A landscape with many valleys, sampled at points; each row gives a point and its height.
A ball rolls from a point to the lowest of its 4 nearest points, and stops where none of them is lower. Distance is the straight distance between rows; heights are no part of it.
k995: [119 133 132 121 129 116 116 129 103 137 116 114 178 163 121 158 116 172
 148 112 103 120 154 149 104 165 106 120  99 110 117 133 133 136]  height 170
k908: [130 164 180 162 102 118 124 133 138 156 195 101  94 176 120 109 110 116
 131  94 104 148 118  93 114  87 152 111  27 136 125  84 115 141]  height 251
k824: [133 105 104 164 124 103 121 149 137 135  90 171 150  73 147 128 134 143
 183 209 165 117 103 143 132 137 160 124 162  54 126 167 108 119]  height 528
k291: [ 69  66 106 116 134 131 145 135 200 110 108 163  92  26 130 119 128  90
 149 145 118 166 115  98 122 130 151 160 152 159  87 120 131 166]  height 511
k360: [ 69 144 178 135 124 140 161 159  96 115 167  73  66 108  94 166 122  73
 166 132 123 114  72 122 143  87 130 159 120 214  65 106 158 129]  height 357
k488: [137 120 100 128  87 132  98 127 149 144 134 152 151 106 120  97 133 163
 123 165 174 136 169 109 122 183 152 128 154 112 166 136 137 123]  height 275
k531: [149 135 124 116 116 165 110  97 157 110 156 127 107 161 116  89 124 121
  77 105 135 161 162 108  89 140 135 126 160 134 174  82 144 138]  height 342
k411: [109  82 107 121 124 132 166 153 127 101  86 138 125  75 178 145 125 105
 145 192 124 101 119 149 113 109 122 130 143 123 105 169 146 126]  height 316
k593: [144 133 103 153 115  92  92 140 177 149 121 148 173  61 104  93 166 158
 130 166 159 129 130  98 129 183 183 167 177  87 137 148 104 125]  height 373
k495: [102 156 124 116 116 127  98 116 109 150 137 114 160 158 143 125  92 152
 164  99 101 147 132 132  80 138 111 121  50 136 132 124 143 150]  height 175
k955: [164 176 165 166 141 124 126 114 135 157 167  82  74 168 120  99 107  96
 158  99 128 146  87 102 132  69 181 111  58 125 114  80  98 127]  height 229
k806: [126 162 113 131 129 148 145  99 140  96 145 100  94 137 109 128  81  89
 118  93 126 112 118 107 107 112 150 130  98 148 132 109 158 137]  height 271
k613: [112 105  94 141 132 137 163 139 187  84 136 130  95  74 147 131 117 106
 112 153 127 123 136 124 130 132 128 128 138 143  99 138 143 124]  height 441
k760: [ 65 131 118  96  83 138 101 148 120 111  74 113 116 164 178 105  93  92
 148 146 135 114 177 115 121 114 138 108 172 150 145 115 185 161]  height 159
k776: [153 123 144 106 177 110 169  88 102 129 102 117 160 173 114 165 145 171
 109 109 133 105 119 149 173 135  97 133 148 102 134 136  93 118]  height 154
k225: [107  96  96 113 116  87 145 159 123 145  63 155 183 112 147 155 104 161
 187 164 153  88 129 136 123 144 145 123 135  97 109 184 133  95]  height 199
k118: [152 135 173 108  93 138 103 109 116 164 123  96 167 176 100 120 139 173
 120 118 110 135 185 148 102 156 102  99 116  90 169  95 109 105]  height 150
k351: [123 131 160 130  94 127 111 118  92 190 147 169 150 175 126 118 131 134
 139 103  85 171 139 168 133 161  89 113  59 107 165 103 102 137]  height 124
k191: [118 164 139 150 149 133 139 150  96 116 169  87  84 142 133 126 119 108
 168  96  95 154  74 149 153  75 116 138  71 197  62 138 103 138]  height 281
k445: [ 41 138 170 142 122 140 111 179  86 112 183 112  60 130 112 156  85  63
 139  98 133 124  86 101  99 100 134 153 103 213 127  77 191 139]  height 377
k288: [225 172 100 139 186 139 156 104 138 110 122 107  83 154 108 100 130 111
  96 112 134 139 110 125 123  66 115 125 148 144 121 149  91 135]  height 248
k844: [152 151 144 144 139 163 138  90 122 113 134 127 121 158 107 130 113 144
  90 114 120 128 145 140  86 139 140 112 102 123 149  96 147 121]  height 161
k877: [101 117 124 118  92 163  93 110 143 117 114 112  98 169 176 109  96  95
 126 113 157 138 165 117 116 147 132 124 157 123 176 118 196 166]  height 133
k722: [166 103 123 142 155 114 133 120 104  95  90 152 164 117 116 128 152 157
  56 133 166 103 113 140 180 117  84 118 146  98 130 167  70 113]  height 132
k918: [115 105  85 129 129 141 113 142 199  80 156 159 114 108 129 125 115 126
  99 100 135 159 167  93 126 163 146 134 129 152 118  96 162 141]  height 434
k840: [118 117  72 146 108 107 119 133 187 111 118 150 137  39 144 108 147 120
 156 185 152 126 141 120 128 173 137 164 141  95 111 168 108 129]  height 356
k512: [ 61 122  85 160  90 109 125 168 107 155  65 177 191 111 121 120 119 129
 185 221 126  70 124 136 116 121 169  87 147  83 130 183 132  98]  height 148
k666: [ 92 123 117 138 122  97 106  93  78 189 138 180 119 176 131 162 109 127
 177 100 109 164 145 161 130 171  82 126  52 119 144 148 114 125]  height 300
k386: [ 79 115  95  88 142  94  76 103  94 182  97 166 172 191 145 210 164 154
 186 135 155 174 137 155 154 160  73 134 122 104 139 160 108  94]  height 230
k575: [114 146 100 139  87  91  73 175 105 161  88 147 203 137 133  98 131 156
 166 208 183  72 152 129 130 128 151 102 169  98 178 161 148  85]  height 50
k281: [156 143  79 143 162 133 150 119 187  73 147 108  46 106 111 111 145  87
 101 107 128 158 118  92 152  92 134 127 134 171 118 141 122 119]  height 754
k583: [133 126 176 123  90 206 113  70 176 133 152 101  95 155 154 111 123 125
 113 131 127 156 191 141 129 173 121 128 213  77 189  88 139 138]  height 126
k425: [ 86  98  86 119 105 131 136 130 173 113 100 146 108  49 159 111 142 104
 149 174 131 143 146 116 111 151 149 149 161 114 106 139 132 137]  height 444
k244: [166 167 157 137 133 172 139  90 117 142 142 110 135 165  86 100 136 143
  88 113 104 129 148 134  89 150 123 103 131  77 174  82 114 134]  height 157
k961: [136 107 125 125 134  90 183 179 115 111  92 143 139 100 146 145 142 107
 106 127  94 110 109 175 126  99  93 116  98 192  88 170 129 122]  height 344
k408: [151  83 107 137 185  93 158 145  91 113  93 197 159  76  97 139 168 124
  49 116 116  99  99 142 129  81 112 107 103 139 108 166  91  98]  height 191
k821: [205 188 144 141 165 148 136  66 144 107 159 110  90 177  87 116 104 114
 111 100 124 108 115 109 102  92 149 142 128  97 147  99 124 158]  height 276
k419: [ 96 133 142 110 103 150 108 139 123 113 155  92  83 172 146 117  98  57
 107  79 129 148 145 122 117 111 125 122 118 163 167  70 195 171]  height 140
k787: [148  90 103 131 139 113 149 137 116  66  98 143 162  94 128 144 141 146
  91 126 147  86 126 154 155 104 106 133 125 112 124 197 104 100]  height 201
k475: [ 87 149 155 166 116 122 121 137 120 151 205 107  83 151 108 116  75 111
 175 102 102 159 106 106 132  94 151 126  32 149 108 107 135 132]  height 245
k578: [193 169 174 121 180 109 168  50  89 150 116 105 127 156  83 153 130 138
 112  90 121 116 112 133 153 109 124 125 150 100 134 103  86 124]  height 189
k915: [164 147 104 126 156 147 146  82 167  90 145 147 132 137 103 124 123 168
  79 124 152 104 142 114 135 145 132 138 149  83 143 120 113 115]  height 215
k364: [156 189 150 148 104  91  54 178 151 190 143 158 174  70 106 100 201 176
 137 196 156 126 136 117 163 171 150 146 186  77 174 123 105  90]  height 371
k394: [152 121  81 142 126 137 130 112 148 101 124 139 151  87 124 126 156 164
  80 162 157 109 132 125 146 168 121 146 156  80 132 140  89 116]  height 262
k696: [146 173 142 172 136 127 114 107 125 168 184  72  68 161 112 116 104 113
 173 100 115 155  83  96 146  90 153 114  25 134 107 103  94 144]  height 319
k216: [128 135 112 109 150  99 132 141  88 132 123 130 155 131 133 149 154 149
 137  71  93 125 120 169 149 108  95 130 105 193  79 177  99 112]  height 437
k81: [145 107  89 133 132 119 142 134 146 101 104 166 152  96 132 158 128 164
 126 155 159  98 120 139 135 163 121 135 151  77 130 162 130 105]  height 326
k309: [108 161 148 129 150 115 152 119 119 113 166  85 105 142 119 156  93 109
 147  87 100 115 101 134 101 120 121 131  80 160 108 124 134 140]  height 296
k850: [ 83 132  97 124 122 158 126 158 140  70 144 164  98 127 142 132 100  92
 116 123 138 131 149  96 100 138 140 142 123 162 131 110 202 150]  height 242
k195: [142  89  89 148 141 142 174 143 138  65 134 149  98  79 150 144 133 113
  93 145 121 120 102 132 124  89  99 129 140 149 104 177 100 135]  height 337
k795: [ 57 158 147 124 131 120 150 168 111 114 163 106 109 125 119 166  79 100
 162 133 109 126  85 110  99 121 141 153  92 199 104  91 170 141]  height 359
k745: [ 77 107 147 113 118 134 162 165 118  99 126 167  58  92 123 172 125  57
 157 142 111 118  96 102 107 120 130 152 146 187  86  88 191 123]  height 453
k960: [151 129 176 125 155 162 107  98  78 163 140 137 197 152  73 145 167 189
 102 116 147 112 155 170 148 149 114 153 179  38 151  91 100  95]  height 181
k872: [ 79 118  59 103  95 139 114 171 123 119  97 148 133 101 164 120 101 138
 125 173 128 105 164 110  94 148 142 120 155 145 125 123 169 120]  height 235
k447: [154 167 209 117  61 149 116 148 137 163 177 105  93 165 147  86 114 120
 123  99  70 172 131 108 162 140 102  95  70 132 167  87  97 119]  height 196
k828: [171 161 180 133  91 142 156 139 105 193 199 134 112 172 148  69 130 124
 120  81  72 181 131  91 140 112 116  97  94 129 158  84  62 113]  height 247
k998: [157 139 147 117  84 170  99  96 110 132 136 133 138 157 107 113 145 174
  77 150 160 115 170 149 121 154 123 112 171  85 182 118 136 130]  height 160
k260: [ 67 112 103 108 103 149 137 169 111  98  85 173  89  96 152 152  92  81
 156 129 129 124 137  87 105 107 132 126 162 184 124  74 209 145]  height 351
k426: [120 113  95 169 128  73  74 132 178 147 117 111 190  54 127 119 184 126
 160 189 152 140  91 140 118 162 196 178 173  95 115 188  67 144]  height 352
k326: [144 149 132 119 168 110 156 116 116 124 115 101 127 151 120 141 138 136
 117  69  94 129  96 139 144 111  82 138 124 171 102 164 109 140]  height 425
k620: [146 122 164 115 138 128 141  78 102 166 149 138 167 172 103 165 147 155
 132  80  70 137 148 153 161 147 108 132 127 105 136 108  74 109]  height 182
k55: [138 117 171 120 142 126 130  82  86 190 136 139 195 177  82 132 168 177
 134  95  81 170 174 145 152 179 101 140 119  82 144  80  84 101]  height 180
k440: [162 133 115 118 142 115 153 108 134 107 118 122 151 144 121 172 124 172
 103 121 145  97 117 125 117 149 115 114 122 105 138 142 119 116]  height 216
k900: [ 89 132  86 119  85 110  89 171 126 170  71 137 158 141 151  86 115 124
 159 198 156  82 158 114 122 115 170  67 160 118 160 152 163 115]  height 108
k552: [125 130 124  93 124 106 114 139 114 133  79 144 192 135 131 146 124 187
 151 166 150 103 139 124  93 153 140 119 152 100 156 146 139  99]  height 178
k685: [111 148 170 143  68 135 101 143 123 180 180 119 111 167 164 108  99 101
 155 122  80 185 131 136 117 128 105 102  30 148 142  84 110 143]  height 221
k478: [141 148 174 116  35 133 116 138 122 165 187 132  92 166 179  95  81 129
 155 116 105 162 124 142 159 137  67 106  50 116 150  92 124 132]  height 231
k747: [ 89 114  54 129 119 115 108 142 164 109 130 171 122  69 140 119 112 109
 144 156 154 141 162 108 121 156 149 146 146 134 127 121 171 125]  height 361
k606: [127 121 168 112  97 114 100 116 105 181 118 124 188 151 115 131 137 163
 146 105 105 173 182 146 115 172  85 106  90 102 159 109 113 136]  height 147
k645: [123 111 115 130 164  98 188 182  95 121 113 166 144  99 100 143 151 130
 105  91  97 110 113 146 155  99 108 111  77 196  82 168  81 107]  height 402
k255: [127 113 165  94  71 167 114  97 144 145 114 102  99 158 166 115 101 116
 149 148 139 157 178 138 114 170 139 130 203  92 192 100 175 150]  height 96
k257: [171 136 156 137 152 127 160  67 102 161 133 137 152 197  85 136 150 157
 109  87  77 146 148 135 151 135 130 126 119  74 156  91  82 127]  height 190
k39: [123 124 206  83  62 144 128 129 162 165 140  82 114 166 182 125  98 104
 141 131  71 152 160 127 121 163 104 108 104 123 176 102 117 154]  height 163
k827: [149 115 159  99 176 117 118  72  91 164 116 133 178 164 103 174 184 158
 128  93 114 137 131 152 180 160 121 135 149  87 137  98  95 100]  height 168
k600: [157  86 135  97 172  82 112  95  85 137  94 121 187 160 128 164 197 153
  83 103 149 116 119 138 199 148 111 136 154 116 131 148  89 107]  height 192
k717: [ 71 160 158 133 123 125 147 145 104 125 199  81  88 129 106 146  97  93
 153 111 109 143  85 116 105 106 139 151  76 186  90 103 175 134]  height 340
k963: [101  83 114 110 147 100 166 178 108 130  92 137 154 123 144 156 139 126
 139 111  79 117 128 186 143 117  77 118  97 194  88 168 128 125]  height 385
k556: [116  90  84 146 121 117 129 115 214  99 129 137 121  60 149 116 138 130
 118 138 142 145 139  98 133 147 160 164 140 123 105 158 114 125]  height 423
k818: [143  76  94 172 151 141 101 132 136  98 104 163 162  59 115  98 166 143
  57 160 153 134 112 133 151 111 109 153 131 107 129 173  66 136]  height 328
k344: [113  86  89 161 126 124 116 116 168 127 118 131 149  35 163 106 167 125
 143 177 150 139 108 129 134 147 144 158 149 107 109 184  84 160]  height 309
k759: [154 114 175 121 151 133 105  94  68 168 123 135 181 163  78 140 166 168
 126 110 116 115 171 139 134 163 108 124 146  76 152  98 115  90]  height 176
k487: [153  89  92 168 123 125 121 116 153  99 103 134 150  59 151 120 170 143
 103 173 147 110 100 169 152 123 111 154 124  87 107 173  80 116]  height 307
k138: [120 107 147 106  74 184 101  91 164 118 129 122  84 152 171  98 114 128
 128 108 145 160 170 128 142 174 118 134 181 103 163 102 159 153]  height 130
k803: [129 105 122 110 170  81 138 129 115 125 114 110 199 147 148 174 128 160
 147  82 110 113 130 141 136 142  93 117 118 137  99 158 111 135]  height 406
k819: [ 88  90 111 108 130 123 178 149 135 107  91 152 113  91 174 163 106  89
 174 180 110  99 115 142 103 115 122 114 131 147  94 141 146 132]  height 386
k438: [140  98  92 136 129 127 164 146 148  84 102 144 116  94 145 156 105 125
 115 161 123 109 118 144 133 109 105 132 142 122 110 168 135 131]  height 383
k534: [130 124 169 102 150 107  99  74 104 173 126 145 186 176  85 165 166 182
 130  94 102 153 155 134 156 167 102 141 120  94 135 111  83 114]  height 187
k28: [ 62  85 104 104 112 127 161 143 150 109  99 188  70  56 141 141 116  63
 179 168 114 114 124 122 108 114 149 139 144 168  93  87 170 154]  height 475
k98: [128 124 136 113 143  93  92  99  98 169 118 161 186 178 126 169 125 170
 153 106 120 156 166 142 126 172  95 140  82 101 137 117 121 119]  height 193
k151: [128 156 183 121  74 186 118 107 144 133 145  79  93 196 146 117 110  73
  88  97 118 148 137 118 115 131 131 120 119 125 165  91 165 160]  height 119
k706: [ 53 116 164 117  99 140  87 154 136 137 148  64  99 167 170 128  90  80
 138 107 109 154 129 110 103  93 115 130  90 160 157  79 171 160]  height 152
k211: [104 114 111 109 144  64 111 161 108 170  78 160 209 141 120 147 139 189
 183 169 174 104 123 143 141 136 147 106 156  82 126 172 126  74]  height 184
k797: [183 187 150 142 162 112 146 100 115 137 139  79 102 169 119 110 110 118
 136  71 125 146  77 125 125  83 129 129  89 132 107 143  89 133]  height 202
k237: [ 99 133 116 108 126 116 126 137 108 132 110 130 176 159 145 140  89 176
 143 130 124 117 134 141  81 157  95 117  94 133 121 131 144 140]  height 129
k233: [110 149 158 187 143 127 114 141 118 149 171  55  47 140 113 111 119  87
 192 126 129 152  45 110 152  60 182 148  64 193  49  84 121 107]  height 323
k653: [150 132 137 142 151 110 161 183  91 124 122 117 111 125 116 127 132 129
 114 107  95 101  98 146 138  68 114 106  73 215  73 151 134 107]  height 387
k778: [ 93 124 105  95 127 141 137 154 113 103 109 128 156 137 149 146  91 151
 137 129 129 101 154 120  81 150 139 120 121 141 120 119 181 129]  height 57
k524: [ 86 144 106 109 129 129 135 167 120  93 139 139  99 127 154 153  72 111
 127 124 137 115 142  95  80 124 135 133 131 182 108 110 197 144]  height 173
k127: [126 109 108 166 141 108 107 137 178 148 112  97 181  60 128 102 191 124
 115 172 168 127 111 123 139 155 161 176 161 101 125 177  67 151]  height 317
k125: [152 152  90 133  86 104  84 164 139 162 109 168 188  95 107  92 154 156
 152 208 184 110 133 121 120 171 135 113 182  65 164 157 126 104]  height 525
k376: [101  95 106 124 115 127 153 146 104 113  73 161 144  80 168 147 114 116
 174 186 114  95 125 139 112 117 131 134 134 118 109 165 133 128]  height 320
k331: [201 149  80 158 184 151 160 136 138  85 124 129 103  90 109  97 154 137
  60 123 137 140 120 123 136  54 125 125 118 166 118 142  98 111]  height 360
k203: [171 165 123 125 174 159 143  70 129 116 126 121 126 135  96 129 133 157
 107 118 139 116 105 131 141 122 112 134 162 102 125 121 103 123]  height 195
k53: [100  84 117 132 151 126 146 141 210  93 145 127 112  88 103  98 122 117
 105  87 140 162 162  64 161 134 155 144 146 158  98 104 156 157]  height 158
k572: [ 95 129  79 122  82 117  85 158 127 136  85 163 150 109 169  92 121 158
 137 181 159 121 156 122 109 159 158 102 171 108 158 139 166 122]  height 200
k365: [136 138 141 137 143 147 167 152 122  84 145  94  89 137 130 146 115  89
 139 108 111  87  92 137 130  98 113 132 126 181  81 146 123 129]  height 246
k586: [145 139 114 110 101 177 103  89 169  99 142 125  94 178 104  78 117 106
  74  90 127 171 152 105 128 124 152 114 140 141 163  71 167 168]  height 370
k793: [198 166 210 140 105 147 173 133 104 176 155 113 140 174 140  83 136 112
  94 102  54 170 140 117 114 118 114  97 120 118 166  58  41 110]  height 325
k562: [185 149 134 121 174 119 145 115  84 131  94 115 153 147 105 115 142 146
  77  80 138 103 115 144 176  82 100 126 134 153 119 161  95 130]  height 474
k515: [147  98 127  86 167  88 152 133  97 132  96 126 173 141 140 167 153 148
 104  93 142 114 119 140 184 134 101 129 136 130 110 176  96 103]  height 301
k485: [ 71 156 169 174 118 135 146 159  83 128 211  59  29 131  86 154 110  63
 165 105 117 118  69  95 114  97 177 146 112 173  86  87 169 131]  height 358
k94: [164 146 101 146 158 146 143  94 183  90 151 132  88 119 116 133 108 123
  98 114 136 110 115 112 135 122 130 141 140 142 127 118 138 124]  height 431
k863: [124 153 142 134 106 124 108  99 125 171 148 146 144 172 109 127 106 136
 143  75  77 172 128 136 114 147 105 118  57 114 133 106 121 152]  height 134
k410: [ 82  62 109 148 108 141 101 115 157 146  86 163 127  41 172 107 176  93
 161 186 131 135  84 139 111 115 150 145 151 156  78 154 116 167]  height 194
k746: [137 121 131 119 102 169  84 101 188 116 147 127 116 119 113  82 146 151
  74  98 163 149 190  99 135 153 148 131 171 147 144 109 160 139]  height 321
k239: [ 80 104  76 162 110 121 107 136 131 159  89 176 142  62 154  94 136  99
 186 212 149 111 124 120 109 133 179 142 165 102 114 188 113 137]  height 429
k619: [132 128  93 134  93 115 116 118 142 112 123 158 151  84 144 126 102 156
 124 173 177 125 159 118 105 167 141 137 138  99 151 158 136 128]  height 306
k966: [141 120 139 128 148 137 181 157 130  84 117 136  84  98 132 139 139  84
  99 137  93  90 112 159 115  97 127  97 111 175  94 155 148 122]  height 286
k7: [178 140 187 155 102 198 143  93 129 139 148 102 115 166 144  82 123 104
  76 105  98 139 176 138  94 145 130 114 146  95 185  82 110 122]  height 166
k767: [189 175 111 152 169 150 126 110 140  90 155 102  32 151 120 104 117  73
 135 114 128 151  90  82 127  75 162 135 139 165 136 100 119 147]  height 380
k725: [104  66  97 138 110 130 150 131 117 145  71 159 145  77 159 131 133 112
 191 225 140  96  94 155 114 104 155 124 143 118  93 186 109 127]  height 293
k820: [116 104 114 142 138 120 154 107 208  96 142 115 119  50 134 112 169 106
  96 150 145 139 140  95 143 134 140 149 151 145 105 160  94 140]  height 407
k404: [139 126 124  97 120 172 103 110 189  98 172 131 104 152 121  65 130 136
  78  63 142 181 167  77 139 142 135 127 161 164 147  69 162 158]  height 363
k668: [174 113 135 117 137 116 111 134 106 134 114 155 175 102  98 156 157 177
 108 155 192  89 124 146 180 179 122 150 176  41 137 153 122  89]  height 198
k730: [108 115 124 120 159 116 178 136 129  88 101 124 122 105 156 153 107 123
 121 136  90  98 102 149 125 122 105 108 120 156  97 168 130 126]  height 353
k352: [ 84 108 107 113 129 131 152 146 140  90 105 146  91  83 164 151  95  91
 131 167 138 117 104 134 113 133 139 124 153 144  92 125 164 146]  height 374
k807: [ 95 155 131 159 146 130 125 116 111 151 184 110  98 149 133 133  86 116
 182  95  92 145  84 147 145  97 116 135  54 163  95 150 118 147]  height 372
k80: [207 113  95 139 172  94 139 134  81 117 111 172 145 105  98 127 156 136
  60 112 148 125 107 130 171  65 122 122 122 132 127 138  66  86]  height 167
k647: [102  99  94  87 156  76 118 125 105 135  91 144 163 141 147 160 167 173
 120 114 100 136 135 165 170 133  70 123 132 163 105 180  97 115]  height 327
k471: [109 126 174  98 123 118 177 184 119 107 133 109  85  98 134 160  99  85
 142 144  91 119  85 156 122  92 105 130 105 223  76 120 172 126]  height 389
k670: [139 148 106 127 141 163 149 123 157  77 149 134  71 115 102 143  95  93
 106 103 131 119 110 101 124 105 143 129 136 151  99 122 149 140]  height 411
k254: [154 143 169 137 114 104 129  73 135 172 152 147 120 179 104 126 129 130
 143  73  91 147 118 124 131 128 107 117  66 112 145 100  79 130]  height 49
k402: [191 115 110 136 138 125 152 129 124  79 123 136 135 121 119 131 152 139
  66 111 134 106 115 143 145  73  98 111 135 124 124 159 109 105]  height 232
k649: [142 117 133 128 121 102 122 159 132 143 110 164 183 101 109 151 142 171
 136 176 164  96 128 129 145 151 135 146 162  54 152 151 128  91]  height 237
k177: [154 143 150 104 114 136  94 124 127 128 113 125 169 152 128 132 126 201
 126 141 163  97 167 141  81 157 120 117 138  87 156 136 148 116]  height 156
k14: [198 181 171 142 161 120 151  95 118 156 145  76  80 183 113  84 130 104
 143 104 123 134  99 111 117  60 179 144  83 117 128 102 103 148]  height 139
k85: [171 104 174  94 169 102 108  92  96 150 114 122 199 134 107 168 165 169
 109 125 154  83 126 159 208 151 122 144 200  74 121 132 116  72]  height 185
k720: [ 70 120 128 129 123 141 142 164 138  95 152 180  39 108 110 171  90  57
 138 118 115 133  91 108 144 107 124 157 148 179 100  90 211 115]  height 484
k131: [150 145 140 116  92 169  63 124 141 144 166 122 155 113 124  74 165 202
 102 142 171 132 172 147 134 193 135 120 218  81 190 124 122 106]  height 171
k4: [174 176 174 135 124 120 139  96 121 164 147 130 113 179  98 112 114 125
 131  69  93 157  98 123 125 101 144 119  79 120 136  95  77 146]  height 102
k304: [ 95 130 135 104  92 128  87 141 103 153  81 101 161 166 159 125 107 156
 181 179 143  86 164 135 113 135 125  78 165 122 183 134 161 116]  height 125
k150: [103  68 114 157 130 137 156 151 105 113 100 163 146  60 139 138 184 104
 115 155  98 102 107 188  91  90 104 110 123 155 103 176 115 139]  height 343
k914: [118 155 132 147 170 109 133 107 113 141 152 115 118 158 136 149 124 123
 157  69  85 155 112 153 161  98  81 120  94 172  95 173  94 150]  height 473
k970: [143  84 117 137 135 103 130 134 110 121  92 139 170  99 145 129 134 156
 130 166 136  89 124 157 156 138 104 138 148  78 141 192 118 105]  height 288
k90: [114 167 154 144 122 139 132 109 131 119 172  96  57 178 108 124  98  75
 102 103 116 136 129  92  91  94 163 129 102 129 155  86 153 145]  height 183
k274: [110  87 110 106 166  88 148 157 107 123  80 136 179 131 159 171 142 159
 171 124 124 117 116 155 156 155  97 125 134 116 101 169 120 121]  height 236
k413: [138 153 131 132  91 137  70 138 120 151 129 157 152 110 126  91 161 181
 119 184 190 117 148 157 115 170 134 113 200  88 170 135 140 104]  height 228
k452: [102 105 102  92 159  84 104 140 119 166  81 163 196 162 133 151 134 176
 206 124 126 123 146 152 140 152 102 114 128 111 114 145 130 123]  height 197
k140: [216 180 130 143 185 136 148 151 101 115 141  71  64 168 102  99 135 101
 123  99 147 141  74 132 128  38 157 126 111 162 124 125 115 126]  height 188
k265: [117 162 146 147 140 114 128 130 115 119 167  74  83 156  92 120  88  85
 109 105 128 117  94  91  96 104 155 130  65 159 112 101 139 135]  height 233
k732: [107 132 155 125  87 129  91 135 115 167 120  85 156 170 179 105 114 133
 155 118  92 160 169 144 120 159  98 103  78 116 162 121 119 148]  height 155
k683: [116 119 151  90 143  93 102 125 101 177  98 126 211 142 119 174 166 209
 168 124 154 130 142 143 146 163 122 139 163  95 124 127 126  89]  height 179
k752: [ 68 141 164 137 100 129 112 160 100 134 173  97 113 145 132 117  93  95
 147 114 110 149 112  91  98  85 123 119  51 165 146  82 159 158]  height 169
k768: [109 120 106 148 136 144 150 139 179  84 164 152  66  97 116 132 107  99
 111  91 124 138 127  79 148 112 141 135 169 159  84  93 185 143]  height 610
k673: [137 117 168 107 149 102  87 130  86 175 131 153 193 133  78 158 163 179
 149 147 186 100 156 170 169 159 129 151 177  45 145 114 135  84]  height 186
k953: [122 142 131 116 126 131 140 111 127 113 141 103 146 157 114 146 100 147
 126 128 118 119 141 126  90 156 116 120 103 111 148 129 149 137]  height 177
k380: [144 128  80 134 113 145  82 112 165 115 146 153 142 120 134 102 137 139
  87 131 163 125 165 105 112 167 160 133 162 121 147 126 155 133]  height 298
k242: [117 116 147  98 101 117 110 127 100 151 112 110 174 156 118 123 142 160
 127 134 128 116 171 143  82 166 108  90 116 110 155 118 145 125]  height 153
k901: [106 129 164  85  63 130 116 110 149 157 119  69 105 165 195 123  69  83
 199 157  87 153 171  99 117 149 127 126 127 107 179  82 160 169]  height 115
k967: [136 144  96 121 165 141 129 126 179  92 183 141  57 142  96  93  97  82
 103  78 140 163 136  67 151 119 156 152 150 161 111  70 160 133]  height 793
k34: [100  88 106 169 122 143 118 135 152 133 113 127 160  44 153 106 195 111
 133 173 150 149  90 148 117 154 154 153 153 146  95 192  79 169]  height 299
k420: [198 186 110 139 145 156 137  86 153 131 166 114  45 173  89 116 102  97
 112  98 135 152 108  90 100  87 177 140 133 130 146  92 156 153]  height 244
k861: [170 156 136 131 125 137  84 153 107 159 135 150 169 105  91 132 158 190
 122 185 181 120 156 140 146 177 133 136 179  44 170 105 142  77]  height 252
k311: [147 157  86 117 123 159 124  82 168 101 159 154  84 130 111 108 118 140
  95  95 152 157 146  86 139 150 147 134 143 146 134  96 145 129]  height 428
k986: [160 138 179 136 104 158 149 120 127 147 150 100 127 178  95 112 127 107
  73 102  89 154 150 120 107 123 133 113  90 108 173  88 125 148]  height 141
k266: [135 153 129 160 162 136 146 152 127 104 170  83   4 175  89 118 114  57
 138 105 158 134  89  90 134  80 180 153 139 167 115  84 182 138]  height 547
k356: [153 178 132 125 174 138 165 142 120  84 139  89 110 139 125 124 118 108
 113 115 118 100  93 127 135  81 126 133 103 183 106 149 108 140]  height 305
k472: [174 127 143 132 159 132 155  86 114 131 139 118 149 182  96 160 108 152
 102  96 139 116 124 130 113 126 126 120 127  93 130 130 111 126]  height 174
k279: [127 169 142 157 165 138 146 155 109 109 169  61  52 143 103 121 127  89
 155 123 119  95  84 120 133  76 154 132 111 189  88 130 126 143]  height 172
k762: [103 164 133 115 122 152 144 143 116  97 158  97 116 157 136 147  90 111
 126 102 135 133 128 105  76 123 138 113  88 149 151 117 197 151]  height 225
k792: [ 95 133 117  97 141 127 160 160 124  99 126 139 124 105 154 168  76 127
 141 144 120 101 133 111  85 124 153 135 135 154 101 141 182 130]  height 234
k47: [106  94 102 156 132 145 133 127 173 103 119 123 110  26 133 107 206 106
  92 162 141 135 132 144 141 108 140 131 146 161 101 145  91 142]  height 322
k798: [136  90 113 138 133 103 157 163 100 116  84 148 163  85 161 136 163 139
 105 148 140 110 116 158 142 113 102 118 135 117 137 194  95 116]  height 208
k384: [111  77  98 150 126 144 120 128 145 106 116 153 115  32 148 115 178 112
  87 170 126 150 113 158 104 113 116 126 124 131  95 166  99 153]  height 308
k456: [145 104 142  99 151 100 110 143 106 160  98 136 188 136 116 166 163 189
 147 153 164  98 118 150 185 153 125 150 163  80 134 165 116  84]  height 32
k305: [111  82 114 120 130 116 169 166 112 121  56 131 157  96 164 142 146 120
 151 181 130  78 122 177 127 124 111 124 135 116  87 181 109 111]  height 253
k928: [105 110  94 125 123 161  88 142 162  93 134 144  99 125 159  95  99 105
  98  80 142 167 158  96 146 125 132 137 147 156 143  86 194 167]  height 324
k431: [122 130 130  92  70 158  90 100 133 146  94  90 135 156 174  97 117 145
 124 154 151 121 157 131  99 157 131 107 180 117 174 133 168 138]  height 123

For each start below, name the point where the ball stops.
k552: k254
k696: k254
k438: k722
k364: k254
k94: k776
k807: k151
k767: k254
k531: k575
k819: k722
k963: k279
k645: k279

Write out the way that a ball takes from each point below.
k288: k140 > k14 > k4 > k254
k394: k915 > k203 > k472 > k776
k593: k488 > k572 > k900 > k575
k404: k746 > k380 > k488 > k572 > k900 > k575
